Each scene shows the same named points in several views. A view is turned or mirrored, and shifted as a whole, has a little noise and may leave points out.

Scene 1
View 1
Malus: [ 14 -21  -2   7 -17 -19  -5  -6   5   7  16 -17  25   5  21 -13  21 -16
   0  -2  -7  -3  -7  -9]
temuz: [ 18 -22 -27   3  -9  -7   9   0  15   1   6  10  10 -11  24  -9   5 -17
   7   2  -4   3  -8 -13]
fod: [ 39 -18  17  -2  -4  14  -9 -27  -1  22   3  12  38  16  15   5   9 -15
  -1 -10  15 -21 -21  -9]
kan: [ 21 -18   1  -6  -3  -8   0  -8   5   8   9  -5  22  -2  19 -16  12 -16
   8  -3  -6  -6 -11 -17]
kofo: [ 19 -17  10  -4  -1  -8  -9 -15   3  13  17 -11  28   0  12 -13  12  -8
   7   1  -4  -9 -11 -13]
tagu: [ 18 -17  10  -2  -4 -19  -5  -2   1   6  10 -20  20  -1  12 -24  20 -20
   8  -4 -13  -4  -4 -21]
Ziki: [  3 -13   1 -16  12 -29   1  -4   8   1  17 -23  27 -12   9 -29  13   4
  20  -4 -15   4  -9 -25]
gemi: [ 10 -24 -13   4 -21 -20   1   1   9   5  20 -16  15  -4  31 -20  22 -23
   2   8 -15   0  -3 -12]
sobe: [ 29 -20  14   3  -2  -7 -11  -5   2  12   2  -2  18   5   5 -14  14 -24
   1  -5  -1  -7  -4 -17]
Did: [ 23 -20  -7  15  -1 -11  -6   7   8   1  -2   3   1  -8  -3 -14   8 -24
   2  -2  -6   4   2 -15]
kug: [ 14 -29 -21  10 -29 -21   6   4  11   2  11  -9  18   5  38 -12  25 -30
  -2  -2  -8   3  -5 -13]
tizo: [ 22 -22  11  10 -18 -13 -11  -8  -1  11  12 -17  26  12  18 -12  24 -25
  -3  -3  -4  -9  -6 -11]
sen: [ 26 -15   4  11 -11   5 -10 -12  -4  10  12  -5  11  -2  11  -9  10 -25
   0   6 -10 -14  -7  -6]
makup: [ 18 -28   0  11  -9 -17 -14  -7  15  14  16   0  26   6   8  -3  13  -8
  -8   3   7   0  -3  -2]
furu: [ 22 -13   5  -6   2   0  -4 -17   1  10  12  -5  23  -5  11 -12   7  -9
  10   1  -5 -12 -15 -14]
Noreb: [ 17 -11   1   4 -14 -10   1 -16  -9   0  10 -24  36  11  25 -12  24 -15
  10 -16  -8 -13 -21 -16]
Rudas: [ 26  -9   4  -4   1   1   3 -18  -6   4  -1  -6  34   6  16  -9  13 -11
  15 -20  -1 -14 -24 -21]
puf: [  9 -10 -15  15 -26  -5   1 -14  -5  -1  26 -26  18  -3  30 -11  19 -16
   5   6 -20 -11 -14  -3]
sume: [ 21 -21  -6  12 -13 -14  -4   7   5   3   4  -7   4  -5  14 -18  16 -33
   1   2 -13   1   2 -15]
View 2
Rudas: [ -3   3   8  -8  12  14   7   9 -12   0   6   1 -11  26 -12   1   4   8
  -1   6 -14 -17   1  -7]
sume: [  2  13  -7  16  10  30 -16   3  -3  19  -6  -6   6  -2   2   0  -9 -12
   2   9 -12  14   0 -10]
Malus: [  6   8  -5  -2   6  20  -9   4  -6   7  -7   0   3   1  -6 -15  -1  -1
   2  18 -18  10   7   6]
Ziki: [  8  15  16  -4  20  26 -28  26  -5  -5  10  -9   0  23   1 -16 -15  13
  20   4 -30   8  17   4]
tizo: [  5   9  -4  -7   2  25  -4   0 -10  16  -5  -4  -3  -1  -8 -13  -1  -4
  -3  24 -10   0   0   8]
temuz: [  1  -2  -5  21  11  14 -16  13   8   1  -4  15   9   7  -5   6   3  -6
   6  -4 -17  17   5 -17]
puf: [  4  10 -12   4  13  19   0  -1   1   8 -22   2   6   2   7 -13  13  -1
   5  12 -41   1  13   7]
fod: [  4 -19  13 -13  -3  10   5   4  -7  10   9  11 -18  14 -23   3  19  -5
 -12  17   6 -23  -7  -1]
sobe: [  4   5   6  -1   6  29 -13   6  -9  20   7  -8  -6   4  -9  -2  -7  -9
  -3  16   1  -2  -4  -3]
kofo: [  9  -2  13  -6   8  21 -14  11  -3   9   4  -3  -8  11  -6 -10   5  -2
   5  14 -16  -6   7   6]
Did: [  9   7   6  17  11  27 -17   5  -6  15   3  -9  -1   8   2  11  -6 -16
  -1   4  -9  22  -4 -18]
gemi: [  1  11 -13   8   9  25 -18   8   4  11 -12   4  12  -7  -1 -16  -5  -4
  10  12 -23  11  10   3]
tagu: [  3  16   4  -2  12  31 -15  11  -8  13   3 -12  -1   8  -2 -10 -11   1
   6  13 -16  -1   6   2]
makup: [ 17  -7   9  -1  -2  15 -18   4  -6   6   3   5  -4   0 -11 -10   6 -11
  -3  20  -7  22   2   5]
kan: [  1   2   5   1  11  22 -14  14  -1   7   2   2  -1  10  -7  -5  -2  -1
   6   7 -13  -3   5  -3]
View 3
kan: [ -9 -16  18  -2  -3  -3   3  25  -7 -11   4   8  -4 -12  17  -2  20  18
  -8   0  12  20   7  16]
fod: [  5 -12  19  -8   4  11   8  39  -7  13   7  -2  -1  -3  41  -7   2   6
  13   3  38   9   2  31]
Malus: [ -4 -21   7   0  -4   1   6  25  -6 -13   9  -1  -4 -22  25  -3  35  17
  -4   7   1  12   8   3]
sume: [ -7 -20   2   3 -13  -1  25  23  -8 -27   0   9   2 -12  15  -7  26  13
 -21  -2   2  11  17   5]
sen: [  2 -23   2   2  -7   8  14  28  -9 -20  -3   1   9 -12  29 -17  12  16
  -8   6  14  16  11  22]
Ziki: [-28 -13  27   1  -1 -14 -16  10  -7 -14  13   0  -4 -15   6   3  34  36
 -17  -9  -7  31   9  16]
makup: [ -3 -14  -3  -3   3   4  15  31  -6  -2  19  -2   1 -18  28   5  27  19
   2   3  10  13  28  11]
kug: [  1 -23   4  -1 -14  -3  19  28   1 -20   1  15 -16 -29  12   0  35   7
  -6  12  -1   6   8 -14]
puf: [  3 -31   4   5 -15   0  -2  19  -1 -23  -6  -4  -2 -34  22 -19  25  22
  -1  20  -8  19   0   4]
gemi: [ -4 -26   4   1  -8  -2   7  24  -6 -26   0  12  -7 -27  12  -2  37  18
 -13  12  -4  17  12  -3]
tizo: [ -3 -22   7  -2  -3   9   9  28 -13 -13   7  -5   0 -13  35  -8  36  11
  -9   6   9   6   3   7]
tagu: [-15 -18  17   1  -4   0   3  20 -13 -19   5   1   1 -10  22  -6  34  18
 -20  -4   4  16   2  11]
kofo: [ -8 -17  14  -2   3   3  -4  25 -11  -8   9  -2   2 -12  26  -4  22  23
  -5   2  12  22  10  22]
Noreb: [ -6 -20  23   0 -11   0  -6  19  -3  -5   3 -11  -8 -19  30 -15  28  13
   0   5   4  10 -14   9]
temuz: [ -3 -15   8   0 -15 -12  19  25   7 -15  -1  20 -11 -24   1  -1   7  17
  -3   2   6  20  23   7]
Rudas: [ -8 -13  30  -2  -8  -2  -2  22  -1   1   3  -5  -7 -10  26 -13  12  13
   1  -2  17  14  -9  20]
furu: [-10 -17  18  -1  -1  -1  -3  22  -8 -10   3   1   3 -11  21  -8  13  24
  -6   0  12  25   8  26]
sobe: [ -9 -14  13  -3  -1   5  17  27 -13 -10   8   1   4  -1  29  -4  22  11
 -14  -8  17  11  12  19]
View 4
sobe: [ 11  -9  -2  23  -1   6  12   0   5  -1  11  -8   9   5 -11  12   4  -2
  -8  -9   1  -3 -25  -3]
furu: [ 14   2   1  24   7   8  11  -5  -7   3  11  -3  19   9 -13   0 -10   8
   2 -25  -4   0 -20  -4]
Malus: [ 21 -13  -2  17   2  -2   8  -1   0 -15   8  -9  -2   4 -20   1 -10   5
  -2 -15   0   6   4  -4]
tagu: [ 16 -13   1  18   2   7  -5   3   8  -5  12  -7  -2   6 -15   9  -8   7
  -6 -22  -1   2 -13   2]
kug: [ 14 -22   0  -1  -3 -24   5  -4  -9 -16  10 -14  -9   4 -25   2  -3   9
  -7 -10  13   8  13  -8]
Ziki: [ 17 -12   2  21   2  13 -12   4   1  -2  -4 -12   0  21  -4   0 -31  15
  -8 -47   1  10 -13  12]
temuz: [ -1 -13   2   0  -6 -19  12 -17 -20   1   8 -12  12  17 -13  -9 -11   9
  -2 -19  15   4  -6  -2]
Did: [ -6 -21   1   9 -15  -2   9 -16   5   2  11  -8   5  15  -9   0  -6  -4
  -4  -5   7  -7 -22   8]
tizo: [ 23 -12  -3  23   3   3  10   3  10 -13  15  -5  -2  -4 -22  12   4   0
  -3  -4  -4  -1  -7  -7]
fod: [ 19  11  -8  36  13   2  36   3 -16   4   5  -6  28  -6 -13  12  16  -2
   6  -9  -8  -1 -25 -23]
Rudas: [ 10  -1  -1  27  11  -2  10   6 -11  11  -1  -3  10  -1 -13  10   3  11
  16 -32 -11   0 -21 -10]
sen: [ 12  -4   3  17   1   4  14 -12   1  -2  25   2  15   4 -24  -2  -1   3
   5  -5  -4  -6 -15  -4]
kofo: [ 21  -1  -1  27   7  11  11  -1  -3  -5   8  -6  14   8 -12   2 -11   6
  -3 -22  -4   4 -14  -4]
sume: [  4 -21   3   4  -8  -7   2 -10   6  -6  20  -7  -1   8 -19   2  -3   2
  -9  -5   8  -3 -10   3]
makup: [ 18 -10  -9  25  -6   3  27  -9  -2 -18   0 -15  12  11 -10   1 -10  -7
  -7  -4   3   6  -4  -4]
kan: [ 13  -6   1  17   4   0   6  -1  -7   0  10  -8  10   8 -13   4  -6   9
  -5 -23   4   4 -15  -3]
Noreb: [ 20  -9   0  24  12  -3   4   9  -4  -4   3  -3  -4  -6 -23   9  -2  14
  17 -28 -13   4  -2  -9]

Which points are out of place in each view (at most two, in the order of its rows)? Write - if all are in place.
view 1 | -
view 2 | sobe
view 3 | Rudas, furu
view 4 | tizo
